Points, in no order, along strands that fork, close into loops and pass close to each other.
In the rows, 128 means zero.
Points whose rows are less than 127 apart are linked; no others are.
q149: [142 109 117 108 122 163 133  67 125 191 115 102 115  99 154 148 120 168
 126 111  95  90 108 136 140 162  60 154 178  88 156 182 201]
q307: [129 137 114 148 114  80 155 141 156 127 150 155 108 140 144 148 138 105
 115 197 171 145  92 143 154  97 171 120  90 171 116 104  69]
q930: [123 163 136 125 169 105  42 136 131 133 132 122 118 147 142 117 155 157
 101 175 119 151 128 116 135 156 141 113 136 134  64 121 148]
q358: [144 107  86 132 109 136 144  32 134 131 130 120 136 150 148  98 152 154
 129 159 121 100 125 129 164 182 163 190 148 106 104 132 134]
q591: [ 72 103 178 168 160  70  89 184 112 149  93 134 123  79 145 191 124 112
 135 170 171 148 109 119 107  89 120 104  89 144 169 119 132]
q923: [151 133 121 105  77 199 163 143 146 102 159 131 127 101 132 121 114 118
 120  70 115 107 154 135 110  96 138 135 134 100 119 118 118]
q443: [145 106  89 116 109 135 201  87 133 160 110 113 164 107 108 136 112 120
 172  82 112  78 102 148 121 120 105 146 123 103 175 160 132]
q737: [ 79 118 158 128 157  78  51 159  92 127 104 124 107 107 143 162 130 134
  87 178 157 160 127 123 148 144  76  70 100 160 118 121 167]
q201: [161 118  98 138 140 100 207  58 159 181  97 107 159 175  94 121 111 105
 171 160 123  97 110 150 149 137 125 141 105 120 167 137 112]
q218: [ 82 117 185 170 154  80  93 218  98 119  54 158 110 105 154 193 119 116
 112 194 150 165 130 133  95  92 125  88  92 150 151  99 140]
q574: [123 142 145 157 125 108 180 170 149 133 137 156 104 159 148 163 114  91
 151 139 144 134  72 125 103  71 122 113 114 172 179  99  83]
q214: [116 138 104 149  83 152 110 235  93  77 104 164 136  48 135 185 104 122
 103  73 117 141 161 133  76  64 137 119 106 137 122 128 129]
q637: [135 140 123 130 173 100 143  97 126 141 127 101 170 196  87 113 116 125
 171 110 105 143 119 123 131 161 101 112 142 152 160 152 142]
q446: [120 113 132 129 165  66 137 171 118  84 112 150 160 160  96 110 146 145
 146 152 176 152 103 130 127 161 179 114 103 163 113 116  95]
q958: [163 157 129 121 146 132 118  66 134 147 164 116 123 186 124 112 145 141
 120 154 104 136 115 126 167 190 119 139 170 148 126 164 155]
q398: [122 150 156 144 138 106 148 198 160  92 125 157 119 166 145 119 137 133
 151 144 124 146  93 113  91 112 167 128 123 138 105  83  86]
q665: [117 100 135 153 160  62 161 165 121 108 100 142 155 155  96 134 131 110
 158 152 186 144 103 141 115 115 157 109  94 173 158 119  87]
q278: [ 94  92  98 123 106 159  82 100 119 143 124 106 172  53 120 113 119 169
 139  58 148  96 146 134 119 121 153 154 148  83 119 164 179]
q516: [115 142 162 183 135  71 154 208 142 138 107 156  99 146 138 195 136  91
 126 195 142 157  88 111 104  75 129 124 101 184 185  94  71]
q767: [107 114 117 145 116  62 198 123 162 147 127 142 139 118 105 130 156 106
 162 151 161 112  73 140 133  96 152 158  97 135 154 126  74]
q285: [142 130 105 114 119 146 104  93 127 109 164 144 102 132 150  78 131 105
 113 146 154 123 136 124 149 145 179 129 123 135  61 105  97]
q22: [132 147 121 134 140 109 140  92 136 201 119  84 138 146 100 184 133  97
 134 139 110 119 115 130 122  94  55 117 122 138 197 143 145]
q526: [125 123 126 109 133 155 103  86 110 132 155  99 148 125 120 116 132 143
 141  75 104 133 147 122 137 150  86 132 170 119 141 176 178]
q151: [156 179 131 144 124 103 126 166 158 129 158 158  88 175 156 148 137 117
  92 195 149 148  81 134 146 105 148 106 109 184 117  96  87]
q384: [118 148 142 144 174  89 107 111 129 183 124  87 152 173  98 157 120 114
 153 123 118 143 107 114 128 123  58  99 132 162 193 145 156]
q525: [123 110 121 112  89 147 203 113 167 144 110 137 132  72 136 121 140 141
 144 106 108  74 113 151 101 113 157 171 133  62 121 143 123]
q70: [159  83 108 103  76 193 219  99 151 143 102 132 136  69 130 119 107 158
 129  96 109  59 135 150 122 142 141 167 133  53 131 160 125]
q126: [129 141 155 106 137 177  61 140 139 124 153 101 122  98 121  98 118 138
 119  82 103 122 185 114 108 137 129 140 165  86 100 127 173]
q602: [106 151 110 129  85 142 136 186 116 113 123 135 140  69 144 191 133 125
 111  79  97 133 139 130  82  59 122 117 124 116 142 135 126]
q919: [115 118 124 123  96 112 228 111 174 133 123 152 133 118 123 103 150 134
 158 123 133  94  86 150 122 108 157 161 116  90 127 128  92]
q503: [107 142 147 109 142 149  81  89 131 177 152 106 119 122 145 122 125 173
 135  94 102 124 121 115 138 153  70 137 183  99 139 172 210]
q195: [138 129 118 147 155  77 159 121 143 140 121 110 158 186 100 151 134 108
 148 168 151 146 108 133 137 119 135 112 100 173 156 123  93]
q572: [125 161 165 132 130 139 147 179 153 107 134 133 116 159 147 141 139 126
 136 116  98 129 112 117  76 101 127 117 145 125 128 101 116]
q84: [126 156 169 114 179 128  80 163 114 102 182 150 108 142 123  99 116 124
 141 109 121 165 124  88 113 175 148 118 164 160 112 124 141]
q855: [143 144 120 122 114 141 162  93 130 153 138 104 134 155 128 160 141 108
 120 124 105 113 126 144 121 102  87 111 134 123 161 147 133]
q405: [ 98 114  90 122  88 110 160 124 107  89 124 139 136 102 130 132 160 114
 115 126 143 127 141 142 118  89 144 129  97 114 111 120  87]
q846: [192 109 138 121 109 210 110  27 123 153 127 133  85 152 149  69 126 150
  87 152  92  95 169 119 188 237 136 184 198  98 106 143 156]
q578: [164 120 141 111 118 200  89  65 127 124 145 107 114 142 125  63 127 119
 109 121 116 116 202 118 163 173 176 159 168  86  79 111 133]
q761: [129 139 124 129  91 154 210 125 171  96 140 144 126 181 128 104 119 132
 120 119 125 149 118 141 135  83 118 110 112 133 120  89  82]
q580: [ 78 119 119 133 118  71 134 155 114 112 100 134 130  88 137 168 163 114
 112 159 134 142 135 137 103  88 139 120  92 121 116 120 101]
q439: [142 128 136 102 119 173 109 144 128  83 166 115 130 121 112  92 125 115
 133  78 122 127 180 117 115 135 145 139 147 107 105 114 131]
q475: [ 68 119 169 119 161 106  30 186  83 105  93 144 103  79 156 116 101 148
 105 130 135 153 144 106 133 152  68  66 109 138  86 115 179]
q137: [ 95 135 171 120 173 113  43 194  83  91 139 150 105 103 142 119 117 128
 127 107 126 167 126  94 108 157 102  93 138 160 114 121 157]
q977: [138 106  99 108 111 158 144  62 101  96 156 111 155 144 101  80 143 136
 152  68 111 118 151 119 156 174 114 163 154 114 132 150 139]
q147: [167 113 117  88  57 223 174 105 154 125 142 128 101  74 144 109 111 136
  99  94  98  75 158 133 140 134 128 159 138  60 104 120 118]
q567: [178 110 147 108 107 219 113  55 130 139 132 107 103 134 136  83 119 135
  99 119  95  94 193 125 157 191 132 167 182  77 111 141 161]
q963: [136 132 112 105 133 156  37 183  77  94 145 141  82  46 139  98 108  95
 115  81 117 122 165 100 112 121 104 116 131 139  65 104 129]
q429: [180  89  98 113 111 169 185  51 111 190  95 112  98 119 154 149 117 152
 111 143  95  75 118 146 150 179  49 152 158  87 170 181 166]
q607: [183 165 119 122 128 148  73 100 117 110 143 122 125 196 129  91 161 137
  77 178 122 164 157 125 200 170 165 119 138 143  54 118 107]
q30: [153 179 150 110 165 126  93 114 138 138 197 146 104 167 122  94 132 141
 122 138 101 153 106  99 154 203 147 128 179 167 113 151 147]
q448: [112 108  99 140 140  99 141  57 144 177 110  91 156 131 133 149 138 157
 157 144 115 109 113 137 134 135  98 172 141 104 156 155 177]
q406: [ 97 169 173 159 150  88  80 155 130 179 110 110 118 150 125 194 156 129
  88 184 144 155 123 129 109  79  90  95 114 147 165 118 148]
q677: [155 106 104  96 112 165 202  84 126 122 144 123 154 135  98  85 109 133
 169  59 108  89 114 128 137 162 104 149 137 111 155 148 129]
q952: [113 112  89 120 105 105 124 113 105  84 136 150 114 107 145 106 155 108
 104 157 164 128 131 133 143 125 163 123  89 134  73 106  82]
q31: [104 142 125 159  98 105 188 172 159 100 116 191  94 146 153 124 121 113
 113 176 164 175 113 151 131  56 165 118  93 152 104  80  57]
q453: [133 113 125 145 111 157 158 195 110  74 141 161 123 145 127 129  94 105
 156  70 156 139 130 138  90  78 134 108 122 166 158 116 106]
q659: [150 130 138 104 156 153  66 106 119 105 151 115 119 139  97  51 123 121
 118 129 130 144 200 101 159 183 189 158 155 107  63  91 123]
q877: [171 189 142 132 118 126 125 119 142 141 159 128  96 202 129 140 164 116
  83 172 133 144  99 145 147 123 104  97 139 174 132 122 119]
q158: [105 124  99 109 113 140  62 182  90 100 125 138 120  27 140 129 124 124
 117  81 123 116 150 114  92  97 129 122 111 110  79 117 132]
q177: [ 85  94 145 141 158  91 104 170  89 116 111 121 164 102 112 154 111 128
 159  85 165 138 118 128 101 108 113  95 109 152 172 149 145]
q482: [114 136 126 135  86 164 192 146 169  90 141 175 101 134 147  89 106 122
 122 124 151 150 123 147 122  62 154 128 106 122 100  74  79]
q483: [124 143 102 113  88 172  82 171 119 121 139 120 138  35 140 163 123 136
 105  55 103 116 149 119 102  83 125 129 134  98  98 137 154]
q820: [ 76 141 115 133  96  85 158 174 114 132 109 135 134  73 139 199 151 102
 115 128 113 142 133 128  95  53 115 124 108 127 167 127  97]
q61: [130 109 118 147  98 162 122 240  88  50 117 168 120 105 129 151  95 111
 126  72 141 145 161 133  83  85 128 111 113 159 140 119 125]
q960: [ 95 131 128 118 161 108  66 100 130 139 150 118 130 119 142 102 134 160
 140 132 128 133 122 107 124 167 148 148 154 110  93 137 168]
q612: [143 122 108 132 124 104 220  94 164 188  87 113 156 131  99 144 109  91
 175 129 105  89 108 149 115 103 104 134 106 106 188 143 111]
q385: [109 101  94 135 133 106 149  87 133 175  96  94 184 101 101 142 116 147
 180  84 125  95 113 145 117 111 107 152 123  98 178 166 167]
q504: [104 108 127 127 175  66  85 126 108 115 119 134 153 128 113 108 140 150
 137 168 180 145 118 130 141 179 189 125 110 150 101 139 130]
q556: [ 88 108 150 138 178  54  72 149 115 128 103 115 144 128 124 157 131 151
 119 189 169 162 116 122 147 156 129  94  96 157 123 128 145]
q139: [108 122 145 107 170 123  50 155 101  82 126 120 128 117 104  73 127 141
 120 122 132 157 188 102 127 169 152 126 134 113  65 100 142]
q253: [185  94 136  96  80 234 170  77 134 128 129 116  83 122 141  89 114 152
  92 116  91  79 177 128 166 193  99 168 155  58 121 139 128]
q273: [102  93 145 134 153 103 103 182  79  85 103 150 128  95 134 144 116 108
 137 123 179 141 133 143  96 117 150  95 102 153 135 124 135]
q523: [111 123 114 144 119 122 145 126 143 191  99  96 185  69 110 188 104 135
 160  73 116 104 116 143 107  71 110 125 114 105 189 173 161]
q27: [128 118 142 114 139 144  93 188 101  53 138 138 118 130 109  93 124 118
 129 101 139 154 177 116 104 138 144 119 127 130  91  90 118]
q333: [107 160 176 174 155  67 125 167 156 180  99 116 126 149 115 205 156 117
 117 199 127 155 107 119 104  72 118 121 109 150 177 111 106]
q695: [169 174 125 131 145 102 123 100 156 168 159 104 127 201 118 153 152 137
 107 187 122 133  88 133 169 155 117 123 137 178 149 144 128]
q931: [110 108 100 125 123 118 128  71 130 135 131 107 145 122 137 121 156 142
 138 134 129 107 123 135 129 141 147 160 140  98 115 142 145]
q5: [ 94 108 174 156 162 116  64 222  82  92  72 161 108  93 161 153  94 119
 126 143 152 152 139 134  82 116 133  86 102 146 124 111 160]
q786: [184 131 127 125 119 169 176  39 133 152 128 113 121 194 132 110 130 130
 115 148  98 108 132 144 173 179 104 133 150 116 137 158 140]
q271: [169 125 101 120  93 166 216  54 140 154 125 114 129 167 129 130 114 111
 124 126  95 100 126 148 162 127  75 116 117 115 162 141 113]
q868: [143 131 112 125  90 153 244  76 174 135 122 134 132 177 126 106 112 132
 126 137 108 119 105 150 157 112  98 123  99 110 138 110  88]
q756: [102 130 138 147 141 122 109 152 119 165 123 101 168 101 124 184 104 129
 154  73 129 130 113 126 102  75  88  97 120 138 191 157 158]
q281: [172 142 109 127 101 170 111  57 138 114 164 136 110 177 152  71 141 132
  92 161 129 131 138 121 208 177 174 143 135 135  67 112  96]
q256: [122 119 132 144 123 118 169 177 117 119 135 153 129 118 136 151 108  92
 172  87 153 120  80 132  92  79 130 119 117 160 182 123  99]
q129: [145 165 113 125 148 122  29  94 116 128 133 113 117 162 133  91 170 156
  83 173 103 159 159 111 174 181 131 134 153 130  51 130 148]
q817: [172 153 105 146 139  87 150 106 177 178 140  99 148 192  98 166 144 128
 120 215 133 135  99 135 187 129 138 140 100 175 160 129  92]
q115: [126 106 116 103 116 182  82  91 134 138 140 106 131  69 128  84 115 146
 129  84 114  87 171 116 120 154 159 174 170  72 100 133 168]
q179: [135 135 144 130 160 103 118 191 136  77 129 165 119 158 128  95 128 136
 142 154 162 156 107 120 119 146 191 120 115 155  80  90  90]
q86: [112 134 152 116 176 116 125 136 119 113 155 129 154 161  98 101 118 137
 169  86 124 148 122 108 104 164 140 118 151 145 143 139 145]

How many points has the smallest loop of links through each point below? Write 0 if it is on no loop.
q333: 0
q139: 9
q307: 11
q786: 10
q556: 13
q179: 0

A piece is all that can be reached along the links. How many separate loops has the piece of each point below (a circle has one, a figure eight two, a Y none), and how many tips (points with one link)?
q503: loops 0, tips 6
q271: loops 3, tips 1
q578: loops 1, tips 3
